Points on a hilly landscape, in no order, each with its height.
From any point a ball takes the steepest step (drop divided by distance) to one of its 6 nearest points. It stops when none of these is lower. Distance is the straight distance between rows; heights are no part of it.
k_195 (h 3.45): [  9   1 -18 -29   1 -23 -15   9 -11 -33  -4  50 -11  -3 -36  20 -25 -22
   5   3   1 -18  35  -1 -48 -14 -34  22  13  -5   6  -4  26  -8 -12  12
  18 -21 -33  -4 -11  18  13]
k_493 (h 4.08): [  3  -5  29 -20  -4   8  -9   1  -4   6   4 -25   3  16  19   0  -3   4
 -12   4  -2  10 -14  -1  19  10   0   3 -17  -1  -5  -9 -22  24   4  15
 -15   2  10 -13  -2  -7  -4]
k_75 (h 3.74): [ -1  -4  -4 -18  -7 -12  -9  11 -17 -23  -7  14  -3   6 -12  17 -17 -16
   1   5  -5 -16  10  -6 -23   5 -23  26  10  10   1 -12  12  13  -5  12
   5  -2  -2 -17  -3   9   4]
k_573 (h 3.24): [ -6   5 -13  -1  16  -7 -17   6  12 -12  17  36  -8 -11 -25  16  -1   6
  -9  -6   5 -15  13  16 -39   2 -25  -1  29  -8  12 -19  21 -19  11  -6
  24 -18 -23  -6  -7  27   9]
k_938 (h 2.36): [  9 -12  -4 -26 -24 -18   2   2 -21 -45 -21  28   2   7 -17   7 -36 -29
   7  -8   4 -16  36  -8 -26   2  -7  22 -14  12   2   7   3   9 -20  30
 -18   8 -17 -11  -5 -12   2]
k_995 (h 3.65): [ -3  -6 -11  21 -18 -30  14 -21 -32 -22 -32 -11   9   1   2  12  -3 -39
   3  -6 -22  31 -11 -55   3  -6   7  21 -16  17  15 -11   0  42 -17   4
 -11   9  24 -10  -3  -5  25]
k_29 (h 3.92): [ -4  13 -37  26  18 -13 -25 -12   4  -7  17  50  -7 -23 -54  28   2  12
  -6   9  -9  -8  12   7 -42 -19 -46 -20  37 -19  34 -32  31 -26  19 -20
  56 -28 -17  -1  -8  18  12]
k_570 (h 5.14): [-17  -2  17  14   6  11   8  16   9  10   7 -24 -11  -4  23  -5  17  16
 -12 -17  10  -4  -4  25  -1  26  16 -26  -3  -1  -5 -11   1  -1  19 -11
 -10 -14  14  -5  15  11  -1]
k_814 (h 3.86): [ -4  -4   4  -9  -2 -15  18  18 -16 -32   3   8 -13   8   7  -4  -8 -15
 -14 -14  14 -16  28  15 -27  26  18 -15 -15   8  -2   2  -2  12  -1  19
 -24 -11  -5 -24   0  -4  -1]
k_370 (h 3.89): [ -4 -10  18   6  -6   5 -20  -8   0  33  -2 -43  12  10  34  -5  13  21
  -3   7 -10  24 -36 -23  57   0   9  16 -20 -11 -11   9 -22  37   6   0
  -6   4  23   2   7 -15   1]
k_478 (h 2.86): [  9 -14  25 -22  -3  11  15 -13   1  15  -3 -26   9  44  36 -22  12 -11
  -5  14  10  46 -32 -25  41  13  45  -6 -42  -2  -1  30 -37  54   3  28
 -20  11  -1 -24 -23 -29 -19]
k_59 (h 3.57): [  0   2 -19  16 -20 -36  31 -26 -43 -36 -46   1   5  12 -15   9 -10 -61
   2  -8 -21  29  12 -60 -16  -4  17   9 -23  29  16   3  -4  33 -20  14
 -21  15  17 -15 -10 -13  23]
k_458 (h 3.84): [ -7  -3  23  17  11  20   6  -6  11  30   3 -52   2  20  47 -21  32  19
 -12   1  12  37 -24  -5  51  14  45 -14 -41 -16  -3  24 -22  39  12 -12
 -10  -1  14  -1   0 -19  -1]
k_311 (h 3.39): [ 17 -15 -33 -12 -32 -36  27 -14 -44 -49 -52  32  -1   4 -33  -2 -47 -67
  10 -27   2  -2  56 -33 -31 -11  34   2 -31  22  10  22   2  -5 -37  34
 -23  21 -13  -3 -17 -36   8]
k_665 (h 3.23): [  4  18 -31 -14   9 -19 -14  16  12 -33  14  56 -26 -14 -34   4 -14 -14
  -8 -17   7 -30  58  30 -67  12  -4 -19  18  -6  18  -3  24 -22  12  -7
  13 -38 -34  -4 -14  25   4]
k_895 (h 2.96): [  8  -7 -18 -19 -14 -29   4   3 -32 -44 -32  29  -1   3 -24  10 -26 -43
  15  -8  -3  -9  37 -18 -41 -12 -13  29  -3  21   9   1  24   1 -23  22
   4  -1 -13 -10  -5  -1   9]
k_463 (h 2.95): [  1   2   9 -14  18  19 -31  18  23  19  19  -2   6  -8   7   9  -6  37
  -5  20   1 -20 -25   7   1   5 -28   3  29  -5 -12 -18  -6 -18   5   6
   8   4  -2  -3   6  17   0]
k_192 (h 3.33): [ 16  -6   2 -25   1  -6 -20   3 -11 -14   7  29   3   9 -18  28 -29  -1
  14  18  -7 -20  -8 -11 -14 -17 -44  40  18  -3  -9 -10   9   2 -18  20
   9   4 -18  -4 -14   4   2]
k_318 (h 3.41): [-13   9 -17  31  10  -3  -9 -13  22  10  14  25   2 -28 -29  12  19  28
  -5   1  -2  -5  -2  26 -24  -5 -24 -26  37  -6  10 -27  20 -43  24 -29
  43 -11   0   3   5  27   0]
k_941 (h 3.91): [ -1  -9  12 -13   6   2 -20   9  -4   1   8  -2  -1   3   9  14  -7   8
  -7  10  -4 -11 -14   4  -7   7 -23  15  13   6  -2  -9  -2   5   1  15
  -5  -4   4  -8   6  12   7]
k_587 (h 4.21): [ 12  -5 -31  -1  -4 -30  -7  -5 -35 -26 -30  30  -5   0 -43  28 -22 -49
  27   7 -13   0   9 -39 -24 -41 -28  52  13  12  14 -16  26  18 -29   3
   7   6  -4  -7  -4   6  16]
k_409 (h 6.71): [-17   3   8  33  -7  12  26  -3   6  27   4 -47 -15   8  37 -13  39   9
 -12 -25  16  23  -8  12  35  18  52 -32 -43 -12   0  14  -4  26  14 -27
  -7  -4  22  10   8 -18   9]
k_857 (h 7.01): [-15   7  18  29  12  31  31   8   9  37  16 -51 -19   8  34 -20  43   5
 -12 -19  24  21  -9  28  47  25  63 -46 -54 -15  -8  29  -5  21  22 -26
 -18  -4  11  12  -2 -29  -3]
k_808 (h 6.29): [-12  -9  -1  12  -5 -22  -2  -8 -21 -13 -10  -8  -5   0   8  14   6  -9
  -5  -3 -12   6  -7 -11 -12   4  -5  23   2  14   7 -14  15  19   1  -4
  -2  -6  19 -11   6  13  21]
k_898 (h 2.25): [ 33 -27   1 -40 -29 -19   7 -23 -25 -28 -21  19  19  20 -24   7 -57 -20
  23   7  -5 -32  20 -17   3 -23 -15  25 -11   5 -12  11  -7  -8 -30  41
 -13  38 -26  -2 -19 -49 -10]
k_228 (h 5.07): [-10  10 -46  19  14 -26  -5  -9 -16 -31  -2  40 -17 -11 -40  19   2 -25
 -13  -5  -1   1  34   7 -56 -13  -8  -3  22   8  37 -16  43 -11  14 -29
  40 -31 -12  -9 -10  25  21]
k_429 (h 3.96): [ 13  -8 -14  10 -12 -29  -6 -12 -27 -11 -22   5   3   3 -18  26 -20 -24
  22  16 -38  18 -24 -47  14 -26 -31  51   0  11   2 -10   6  29 -22  16
  -3  10  17 -14   1  -6  15]
k_971 (h 2.06): [ 39 -24 -26 -28 -31 -29   8 -18 -37 -33 -43  36   9  10 -35   6 -63 -42
  20 -13   3 -15  47 -35 -22 -31  -6  31 -20   9   2  16   8 -17 -40  32
 -14  35 -21   1 -14 -47  -6]
k_817 (h 3.11): [  5  -9   9 -13 -17 -21  15  -5 -23 -39 -14   6   0  17   0  -4 -13 -30
  -1  -4   0   2  19 -14 -11  11  18   2 -22   8   2   9 -14  22 -13  28
 -24   7  -8 -26  -8 -20   2]
k_172 (h 2.05): [-19  18   7  22  18  39 -23   2  52  57  17 -27  21 -30  19 -30  37  57
   4  19   3  -2 -32  16  35 -17  -8 -12  40  -4 -24  13 -12 -56  11 -37
  18  16  18  35  32  17 -31]
k_642 (h 5.72): [  0   5  31 -15  22  37 -26  15  17  38  15 -49  10  23  35 -25   3  33
 -15  13  13   8 -35   4  50  18   8 -14 -15 -22 -11  12 -37  22  13   7
 -16  12   9   4  -4 -21 -16]
k_543 (h 2.40): [-12  15   8  13  24  36 -24  12  43  41  25   1  12 -26   8 -17  11  49
  -3  14  -3 -17 -27  25   3   3 -15 -27  45  -6  -9 -12  -9 -53  11 -13
  14  12   5  14  22  27 -16]
k_715 (h 2.65): [-25  13  18  36   8  37  23  10  34  39   5 -31   0 -30  13 -36  62  35
   7 -14  12  -7  -9  43  22   7  31 -33   3   3 -25  20   6 -45  11 -47
   1   2  18  41  24  11 -25]
k_833 (h 3.22): [  8  -5  -9  -6 -29 -32  27 -18 -34 -40 -34   9   5   9 -22   6 -29 -59
   6  -7 -11  15  25 -40 -19  -6  17  11 -31  21   8   9 -11  17 -19  30
 -24  20   3 -20 -12 -26   7]
k_738 (h 3.55): [  2  -5  28 -15   3  11   7  -2   0  12   6 -28   8  29  34 -14   4   6
  -8   4  15  23 -19  -1  32  21  24 -13 -31 -15  -4  18 -26  39   7  20
 -17   4   2 -19  -6 -25 -13]
k_475 (h 3.73): [  1  -5  20 -10  -4  -7  21   0 -11 -14   6 -17 -10  27  19  -9   1 -14
 -10  -7  10  14   2   4   2  26  32 -18 -32   2   1   8 -14  37   1  16
 -28  -7   8 -21  -8 -17  -1]
k_566 (h 2.53): [ 22  -7 -16 -31  -9 -19  -9  -5 -25 -29 -15  30   6  11 -30  22 -41 -20
  25   9  -5 -20  18 -18 -18 -25 -40  44   1   6  -4  -1  18  -3 -29  22
   0  13 -21  -6 -11 -11  -1]
k_276 (h 2.78): [ 25  -6 -19 -14 -12 -23   1 -13 -37 -29 -36  22   6   2 -38  29 -42 -48
  33  13 -17  -1  10 -43  -6 -40 -35  56   5   8  -2  -6  14   4 -34  16
  -1  24  -6  -4 -14 -17  10]
k_804 (h 3.07): [ -9   5  -9   4  13   2   2  14  18  -9  15  29 -19 -17  -4   1   5  17
 -16  -7  10 -14  14  33 -37  16  -3 -25  26   3   4 -16  13 -30  25 -13
   9 -18  -7 -12   3  28  -3]
k_856 (h 3.59): [ 10 -15   3   8 -19 -12  -5 -21 -14  10 -23 -23  19  19  21   3  -5 -15
  13  20 -31  44 -46 -50  48 -17  -1  36 -18   8  -2   3 -26  51  -8  12
 -14   9  22 -11  -2 -18   4]
k_357 (h 2.43): [-20  26  11  16  27  53  -7  20  41  43  13 -22   2 -27  23 -42  25  50
   2  -1  17  -6 -24  40  19   9   9 -48  28  -5 -19  10 -13 -52   4 -22
  -8  13   8  26  26  15 -35]
k_514 (h 2.66): [ 17  -7  15 -39  -8 -13  -2  10 -13 -33   2  14   6  16  -5   3 -29 -12
  11   3   5 -24  13   5 -10   3 -18  11  -2   0 -11   0 -13  12 -10  36
 -16  10 -20 -10  -8 -12  -9]
k_902 (h 5.43): [-10   3  23  10  12  29   8  11   9  28   9 -47  -4  14  44 -19  31  17
 -11 -12  17  21 -16  14  42  19  39 -30 -32 -19 -11  16 -18  24  17 -12
 -18  -6  17   6   7 -16  -5]
k_14 (h 5.66): [-17   4  -4   9 -10 -20  15   7 -23 -33  -7  -2 -12   8   4  10   1 -30
 -11 -14   1   3  13  -5 -24  14  14   2 -11  18   9   0   9  26  -1   3
 -14 -14  15 -19   0  10  13]
k_290 (h 3.12): [ -1   4   9 -15  13   2  -3  19   9  -5  20   7 -10  -4   0   0  -5  14
 -16  -5   8 -20  12  24 -31  21  -6 -13  16   3  -3 -12   0 -14   7  13
 -11 -14  -8 -14   4  14   1]
k_854 (h 2.84): [ 22 -17   0 -24 -36 -30  27 -18 -34 -39 -27  21  11  17 -22   3 -41 -40
   6  -2  -3   8  21 -30 -10  -8  13  12 -24  10   2  13 -20   8 -27  35
 -25  28  -5 -21 -13 -44   1]
k_614 (h 3.56): [-28   8  -9  39 -14  12  21  -8  29  17   3   9  -6 -34 -14 -15  45  20
  -7 -14  -1  -3  -5  39 -11   5   2 -32  24   6   4 -13  16 -53  29 -48
  41 -10  13  17  20  31 -21]
k_560 (h 3.13): [  6   4  26 -29  24  27 -24  25  15   8  28  -3   2   6  15   1 -20  32
 -10   6   8 -27  -5  27  -2  16 -23  -8  21  -3  -5 -15 -20 -13   1  24
 -20   5 -12  -3   3  11   0]
k_509 (h 7.04): [-14   0  13  19  -3  20   0   3  10  28  -3 -43   0  -7  33  -6  32  26
 -13 -17   4   8 -10  14  36  17  25 -10 -14  -2 -11   2  -2   9  16 -23
  -9  -5  28   8  17   1   6]
k_774 (h 4.68): [  7  -7  -2   0   0  -6 -22   2  -7   3   4   4   6  -1   1  24 -12  11
   7  18 -17  -7 -24 -15   3  -7 -35  38  15   5  -2 -18  12  15   0   0
  13  -5   4  -7   3  12   9]
k_727 (h 1.76): [ -8  -8 -11  33   3  12 -27  -7  28  47  12   5  13 -26  -7   6  24  40
  -1  21 -16  -4 -24   7  11 -13 -24   4  42  -6  -6 -21   9 -40  20 -34
  39  -5  14  15  23  26  -6]
k_168 (h 2.31): [-16   1   3  20  11  25 -15   7  29  37  12  -8   7 -25   7  -6  26  45
  -4   7   1  -8 -19  25   8   3  -7 -17  30  -2  -7 -11  -2 -39  16 -23
  20  -3  14  13  22  25  -8]
k_215 (h 4.33): [ -1  -2  26 -18   9  19  -7  22   3   6  11 -26   1  18  31 -12   3  20
 -10  -6  11 -12  -9  16  16  28   5 -20  -6  -5  -3   2 -25   9   6  18
 -24  -2   2 -13   4  -9   0]
k_783 (h 8.61): [ -7 -12   0  24  -8   9 -16  -1  17  43   7 -38  10 -21  25   2  30  38
  -6  12 -14   6 -20   0  38  -1   3  17  12   1 -17  -4   2  -9  20 -37
   9 -10  38  20  22  11   7]
k_913 (h 2.54): [ 21 -17 -11 -25 -38 -31  26 -13 -30 -47 -33  31   1  17 -26  -5 -44 -44
   8 -16   3  -8  46 -19 -26  -2  25  -2 -32  13   5  21  -4   4 -34  37
 -21  23 -16 -10 -14 -34  -5]
k_95 (h 4.43): [-25  16  20  29  24  42  30  23  22  32  22 -35 -28 -10  30 -34  37  23
  -5 -27  28   1  -5  44  28  27  43 -63 -15  -7 -15  17  -2 -25  16 -24
 -26   3   5  22  26  -7 -24]
k_873 (h 3.81): [ 18  10 -17 -22  19  -5 -29   0   8 -10  19  50  -9  -4 -39  29 -27   2
   7  21  -1 -26  15   3 -35 -29 -50  19  34 -18  17 -20  31  -8  -6   4
  38 -12 -37   5 -20  19   3]
k_866 (h 2.67): [-16  18  14   8  23  29   5  20  37  22  18   3 -10 -23  10 -23  15  37
  -8  -9   5 -15  -7  44 -13  20   8 -47  32   5  -3 -10  -5 -48  16 -12
  -1  -4  -7   3  20  29 -17]
k_48 (h 3.50): [-29  30  22  32  21  54  27  30  34  38  14 -39 -17 -30  18 -51  48  30
   5 -26  24   1 -10  52  30  20  31 -56  -3  -4 -32  27   1 -42   5 -41
 -12   6   6  40  29   9 -40]
k_334 (h 3.02): [ 32  -2 -25 -43  -1 -16  -7  -2 -12 -22  -2  53   1  10 -39  21 -48  -9
  33  12   3 -40  31 -14 -27 -30 -47  41  14  -5  -8   1  29 -17 -26  24
  22   0 -42  20 -22  -1 -11]
k_821 (h 2.63): [ 20  -2  11 -49  10   4 -13   7   3 -17  18  25  10   9  -3   2 -33  14
   2   8   9 -40  10  12 -22   1 -34  13  16   0 -11  -4  -6  -9 -14  29
  -9   2 -31   3 -12   3  -4]
k_435 (h 3.26): [ 14 -16  22 -23   1  17  -6 -10   3  27  -2 -32  19  40  34 -26   6   7
   1  28  -1  39 -51 -19  59   8  28   3 -31 -17 -11  33 -44  49   7  22
  -6  16  -3 -11 -23 -30 -24]
k_838 (h 0.28): [-17   4  11  24   8  32  -3   4  33  47   4 -29  12 -27  23 -22  44  47
   3   0   7  -9 -18  27  29   5   9 -16  19  -5 -22   1  -3 -32  14 -43
   9   0  28  27  35  12 -21]
k_526 (h 3.52): [ 21  -5 -27   4  -7 -31  13 -19 -46 -31 -56  17   7  -2 -46  29 -37 -79
  22   3 -21  13  22 -65 -19 -39  -9  39  -1  18  16 -11  15   3 -42  12
 -15  19  -5  -5  -7 -19  28]
k_586 (h 3.37): [ 18 -14   9 -19 -13 -14  -7  -8 -21 -10 -11  -2  15  18 -10  19 -30 -15
  19  16 -21   1 -17 -28  21 -16 -28  38  -3   6  -7  -3 -12  25 -18  25
  -9  16  -1 -14  -6 -21   4]
k_170 (h 0.47): [-24   1  -5  28 -19 -16  22 -15 -16  -9 -14 -26  -7   3  19  14  18 -20
 -11 -16 -10  21  -2 -18   3  15  23   6 -21  17  14  -9   5  35   4 -13
  -6  -9  31  -6   2  10  27]
k_191 (h 3.60): [-19   9 -29  39   4 -18   2 -12   9  -5   9  31  -9 -25 -42   9  15   7
 -16  -9  -8  -4  10  27 -38  -2 -20 -28  31   2  22 -31  28 -34  29 -35
  44 -25  -3  -7  -3  27   0]
k_292 (h 3.77): [  4   0  -7 -10  16  -5 -26   3   5   3  12  24  -6  -6 -18  20 -12  14
  -5  15  -6 -18  -5   3 -23  -5 -38  18  35   1   2 -23  14 -12   6  -4
  19 -10  -9  -4   1  25   6]
k_683 (h 2.87): [  5  21 -11 -10  23   3 -10   7  31 -15  32  49 -14 -16 -20  -6 -16  16
 -20  -7   7 -28  27  33 -50  11 -16 -32  38 -12  14 -18   6 -45  15  -3
  13 -18 -30  -5  -4  29   1]
k_536 (h 1.24): [ -1  -7  11  18   1   8  33 -15   5  22   3 -40  -3  28  49 -16  36 -22
  -6   0  18  58 -23 -19  41  14  75 -19 -65  -9  10  25 -10  63   8   3
 -14   1  14  -5 -22 -18   3]
k_394 (h 3.38): [-12  14  23  -2  37  51 -15  31  23  44  27 -32  -4  -3  38 -35   4  44
 -10   1  17  -9 -24  30  29  17   9 -39  14 -11 -16  10 -24 -32   5  -3
 -25  15  11  14  16  -6 -19]
k_784 (h 3.70): [ 11  23 -30  10  31  -1 -36 -14  16  -5  31  51  -7 -18 -52  30 -21  19
  10  22  -4 -21  12   2 -30 -31 -69  -6  45 -38  23 -33  25 -26   4  -7
  53 -19 -33   8 -18  13   7]
k_942 (h 3.49): [ 10  -9  35 -32   2  16  -1  -1  -4   4   8 -22  18  34  21 -19  -9  10
  -4  26   8  12 -36  -8  35  13   3  -1 -22  -9 -12  19 -44  31  -8  42
 -16  21 -12  -9 -18 -33 -23]
k_951 (h 6.34): [ -9  -5 -31  21   7 -21 -16  -4  -7   0   3  28  -7 -15 -28  28   7  -1
  -3  13  -8   0  -9  -1 -25 -16 -26  22  28   4  15 -29  31  -4  10 -21
  45 -17  10  -2   7  28  18]
k_310 (h 3.85): [ 13  12 -31  -7  21 -20 -27   3   0 -21  11  51 -14 -11 -44  31 -16  -5
   5   8  -4 -14  30   5 -45 -17 -39   8  35 -15  21 -16  36 -19  -3  -4
  43 -24 -31  -3 -17  22  10]
k_18 (h 8.04): [-14  -7   1  33 -11   9   3  -6  11  39  -5 -49  12 -15  25 -10  47  29
  -5 -12  -4  10 -13  13  50  -6  22   8  -9  -1 -14   4   3 -10  18 -51
   6  -5  39  28  24   5   9]
k_329 (h 4.35): [ 13  15 -35   8  24 -17 -32 -10  -7 -10   9  49  -8  -6 -60  37 -15  -4
   9  23  -5  -7  11 -13 -31 -47 -57  18  35 -28  22 -30  40   0  -3 -11
  55 -29 -29  -2 -18  18   9]
k_412 (h 5.31): [-10  -6  16  13  -9   5  -9   0  -6  15   6 -31   6   2  27   2  11  11
  -6   2  -5   6 -17  -5  25   8   1   5  -7  -2  -6  -8  -4  24  13  -2
  -6  -2  18 -13   5  -2   7]
k_728 (h 2.94): [-11  -4  -8  45 -17  -3  37 -34  -1  19 -10 -48   6  12  49 -11  49 -15
 -13 -10  -4  58 -20 -41  51   2  68  -8 -52   4  13  23 -18  61   1 -29
  -3   0  26  23 -11 -13  32]
k_780 (h 1.48): [  1  -8   1   9 -25 -24  26 -20 -21 -21 -19 -13   3  16  15   2  -1 -38
   0   0 -15  42  -7 -37   0   6  32  -5 -36  18  15   7 -14  46 -12  14
 -18   8  15 -24 -11 -14  17]
k_564 (h 7.11): [-23   6  10  35  -5  22  27   9  13  30   2 -41 -17 -12  19 -10  46  21
 -11 -27   7   4  -4  30  24  23  40 -30 -27   5 -10   5   4  -4  24 -33
 -10  -9  27  11  21  -2  -4]
k_325 (h 5.08): [ -7   2  22   9   2  12  26  10   1   6  17 -35 -19  20  27 -17  22  -1
 -13 -19  20  12   2  24  15  29  45 -41 -37  -7   0  12  -9  33  16   2
 -23  -9  15 -11  -1 -15  -2]
k_550 (h 3.05): [  7  -7   1  23  -8  -9 -11 -26   1  29  -3 -45  28  11  45  -7  19  10
  -4  14 -17  54 -42 -51  71 -11  29  32 -30 -12  -1  19 -26  53   4 -12
  -2   0  26   5  -1 -21   4]
k_479 (h 2.83): [ 19  25  -3 -35  30   9 -28   5  38  -7  49  47   2 -10 -21   9 -38  25
  -5   9   8 -40  20  21 -41  -1 -43  -7  47 -17  10 -14  -3 -41  -2  23
  15  -1 -39  10 -19  26   5]
k_185 (h 3.90): [ -1   0  21  -8   7   2   2  15   0  -5  11  -9  -5   6  18   0   2   6
 -15 -11   3  -9   1  17  -4  25   8 -14  -3   5  -8  -6  -9   8   7  13
 -19  -3   0 -14   6   2   4]
k_335 (h 4.97): [-11 -11   3  31 -18  -8  13 -16  -5  12  -9 -40   8   1  34   8  23  -5
  -9  -6 -13  38 -13 -27  35   4  20  11 -21   9   6   4  -4  38   7 -17
  -5  -9  36   7   8   1  23]
k_51 (h 3.04): [-15   3  -2  13   9   6  -4   3  24  11  12   9  -5 -23  -7  -1  20  25
 -17  -6   1 -12  -9  28 -21  10  -7 -23  28   5  10 -17   8 -36  19 -22
  19 -19   4  -1  14  24  -4]
k_972 (h 2.44): [-32  24  10  29  -3  45  12   5  45  48   4 -24  23 -34   9 -45  64  48
   7  14   4   3 -12  29  34 -23   9 -16  25   2 -22  17 -11 -60   7 -56
  23   9  22  59  36  15 -37]
k_135 (h 1.63): [ 24 -10 -19 -24 -26 -25   5  -9 -35 -36 -34  33   4   9 -38  17 -45 -48
  24  -7  -5 -13  34 -26 -22 -26  -9  35 -10  13   5   9  16  -3 -30  23
  -9  18 -20  -9  -9 -23   2]
k_849 (h 2.90): [ 19  15 -21 -44  21  -4 -19   4  20 -30  25  61 -14  -9 -34   2 -41   4
   0   0   7 -36  47  16 -57   2 -35  -7  27 -19  13  -5  10 -35  -2  18
  17 -22 -54  16 -25  17  -4]
k_362 (h 2.98): [ 20 -15   8 -17 -26 -23  13 -22 -22 -26 -20   3  15  20  -2   1 -22 -35
   7   9 -12  26 -10 -32   7  -9  17  16 -26   7   4   6 -22  28 -18  29
 -24  28   3 -25 -15 -30   1]
k_385 (h 3.61): [  3   6 -12   9  23  10 -31   0  26  14  31  32   3 -25 -21  19  -5  32
  -3  21  -5 -19 -16  13 -15 -14 -41  -8  50 -18  15 -29  10 -36  12  -6
  37  -6 -13   8  -3  27   1]
k_973 (h 4.93): [  0  -1 -19  -7   4 -17 -19   0 -17 -21  -2  31  -8  -3 -30  25 -10 -15
  11   9  -6  -6  10 -10 -36 -13 -31  26  19   3  12 -14  28   6  -2  -6
  20 -10 -11 -10  -4  14  13]
k_322 (h 2.89): [ -1  16   8 -18  31  31 -15  21  33  11  38  12  -6  -7   5  -9 -11  37
 -10   2  10 -29  -3  34 -17  16 -13 -34  40   0   1 -13 -16 -38  10  19
 -12  -2 -19  -2   1  21  -5]
k_451 (h 4.38): [  8 -17   1   7 -11 -12 -16  -4 -21  -1  -7 -12   5   7   7  23 -19  -5
  11  17 -27  14 -28 -36  23 -15 -27  47   1   4  -8 -12  -5  30 -12   8
  -5   3  16 -10   0  -3   8]
k_591 (h 2.93): [-16  10  17  15  10  37  -3  20  27  37   8 -34  -2 -17  30 -26  28  39
  -6  -8  13  -7 -20  26  22  12  18 -31   8  -3 -12  10 -11 -32  16 -27
  -5   2  18  17  23   2 -12]
k_459 (h 5.99): [-27  14  12  42 -16  23  36  -1  23  38  -2 -45  -3 -29  23 -26  68  14
  -7 -21   1   2   3  38  42  -2  45 -19 -27   3 -22  22   8 -24  17 -61
   4  -3  27  47  23   1   1]
k_927 (h 4.64): [  0   3  -8 -24  -4 -28  -1  20 -12 -41  -3  31 -16   2 -11   5 -20 -27
  -7 -15   9 -20  36  12 -50  10   5   6   3   7   8   0  16  -1   0  15
  -8 -13 -16 -11  -2  12   8]
k_899 (h 3.16): [ 24 -16  -3  -3 -13 -22   4 -22 -29 -20 -26   7  14   9 -17  23 -40 -38
  26  13 -30  16 -21 -54  23 -28 -17  48 -11   2  -5  -2  -7  22 -28  26
 -13  29   6 -15 -13 -29  12]
k_261 (h 2.77): [ 14   6   1 -38  21   4 -22  13  19  -7  33  33  -5  -7  -8  -1 -33  18
 -11   2   7 -35  17  20 -37  11 -31  -7  30  -4  -2 -14  -5 -31   1  27
   0  -7 -32   7 -12  21   3]
k_746 (h 3.54): [  3  12 -13  -5  28   0 -30   4  20  -5  27  41  -8 -15 -36  26 -17  22
  -3  15  -4 -20   9   8 -36 -15 -44  -2  36 -20  14 -27  16 -27   6   3
  34 -11 -27   3 -11  20   4]
k_755 (h 3.09): [  1  -2  17  -2  17  21  11  -1   7  37  13 -40  -5  38  45 -28  28   6
  -5   1  31  37 -32  -4  53  19  52 -29 -51 -20  -3  36 -21  49  18   6
 -15   5  -1  -4 -19 -30 -18]
k_446 (h 2.39): [  2  -7  18   6  -8   0  17 -21   0  15 -11 -33  11  30  40 -11  21 -10
  -2   6   1  49 -27 -29  41  11  50  -1 -39   1   8  20 -23  54   3   6
 -12   5  11 -13  -9 -19   6]
k_339 (h 3.34): [ 12 -13  22 -24 -12   1  -1 -13 -11  -2  -6 -19  15  31  11  -2 -12  -5
   6  15  -5  15 -24 -15  32   4  -2   5 -23  -4  -9   9 -34  35  -6  32
 -24  10   1 -17 -13 -27  -9]
k_655 (h 8.15): [-16  -3 -26  24  -6 -26  13  -7 -19 -11 -16   3  -9 -10 -14  24  17 -13
  -7 -12 -11   8   6  -7 -21   2   2  18  11  18  21 -19  33  -1  11 -31
  24 -14  22  -3   8  27  22]
k_490 (h 4.49): [-11   5  21   4  22  35   2  23  14  23  16 -30 -11   0  30 -19  12  20
 -12 -15  17 -10 -16  32  13  31  22 -41   3 -12 -12   4 -14 -13  15  -6
 -26  -5   9  -3  18   0 -10]
k_518 (h 3.40): [  9  -8  25 -31  -2   8 -18  10  -7   3  14 -12  11  19  15  -1 -17  11
   5  13   2  -8 -18   3  16  11 -24  11   1  -6  -8   2 -24  20  -6  30
 -20   9  -4 -11   2 -11  -4]
k_561 (h 2.92): [ 13 -11  14 -18 -21  -8  23 -18 -11 -23 -11  -5  11  34  11  -8  -8 -23
   3   9   4  34  -7 -14  14   7  31  -1 -39   6   4  13 -28  36  -5  32
 -23  13   4 -30 -16 -31  -6]
k_820 (h 5.32): [ -9  -2 -31  -3  -1 -34  -4   7 -26 -39 -13  37 -14  -5 -25  15  -7 -35
  -2  -9   1  -5  37  -2 -54  -6  -9  14  10  17  25 -10  40   3  -2  -6
  13 -18  -9  -8  -6  23  16]
k_199 (h 4.20): [  3   0 -31  -3 -16 -35  15  -8 -41 -46 -44  22  -2   4 -29  12 -25 -66
  15 -12  -8   9  36 -39 -39 -14   2  25  -4  23  19   3  14  20 -32  16
 -16   8  -3 -14  -6  -6  19]
k_672 (h 2.64): [ 24  -1 -13 -48  -2 -16 -11   8   1 -35   3  54  -4   1 -25   7 -41 -11
  15  -2   8 -35  40   5 -42  -7 -32  21  18  -6  -1  10   9 -15 -18  28
  10  -3 -38   9 -18   2  -2]
k_117 (h 2.91): [-26   2   8  41 -18  18  27  -2  33  34  -4 -15  -2 -34   6 -28  57  28
   7  -6  -7  -1  -4  38  12   0  15 -21   7   6 -13   6   6 -42  22 -55
  24  -2  21  36  30  26 -25]
k_552 (h 7.90): [-14  -9   1  34 -13   2   9   2  -3  25  -5 -33  -7 -11  22   8  34  12
 -10 -17  -7   9  -9   7  20   5  20   0  -6   6  -5  -7  10  -2  19 -32
  11 -13  36   7  18  17   9]
k_298 (h 2.52): [ 24 -17  -9 -17 -18 -24   5 -12 -34 -26 -27  15  10  11 -24  18 -34 -41
  19   7 -23  11  -1 -41   1 -25 -15  34  -8  10   0   2  -2  11 -29  30
 -18  19  -2 -16 -10 -23  10]
k_386 (h 5.11): [-20  13  15  35   4  35  22  13  20  45   9 -48  -5 -22  27 -29  51  31
  -7 -21  19   1  -9  37  43  14  39 -34 -21  -5 -22  19   2 -19  15 -40
 -11  -2  21  31  19 -13 -13]
k_431 (h 2.88): [-39  28  19  35 -18  39  46  12  44  31   3 -32   0 -41   8 -52  89  17
   5  -4  10   2   6  53  37  -8  34 -29  -5   3 -33  35   3 -46  10 -57
  13   6  16  70  22  21 -32]
k_395 (h 4.96): [ -8   2  20  -5  12  28 -31  16  15  37   7 -43  12   9  31  -7   4  35
 -13   8  -3   0 -26   2  39   6 -12   0   3 -12 -13   5 -25   3  11  -3
  -8   0  16   1  21  -2  -4]
k_802 (h 3.75): [ 11  -4 -27 -14 -16 -35   5   6 -33 -50 -28  38  -9   6 -29  -1 -32 -46
   8 -20   2 -11  53 -16 -54  -4   5   9 -15  14  11  14  21   2 -20  24
 -11  -1 -22  -9  -7  -1  12]
k_998 (h 2.42): [ 28 -12   0 -50 -14 -15  -3  -1  -9 -29  -5  31   6   9 -21   5 -49 -11
  19  -5   8 -43  31   2 -22  -5 -29  23  -2   2  -8  10  -3 -18 -28  36
  -9  12 -40   5 -16 -15 -14]

For each start below, name the point where the ball stops.
k_395 => k_536
k_329 => k_135
k_642 => k_536
k_292 => k_135
k_325 => k_170
k_873 => k_135
k_665 => k_135
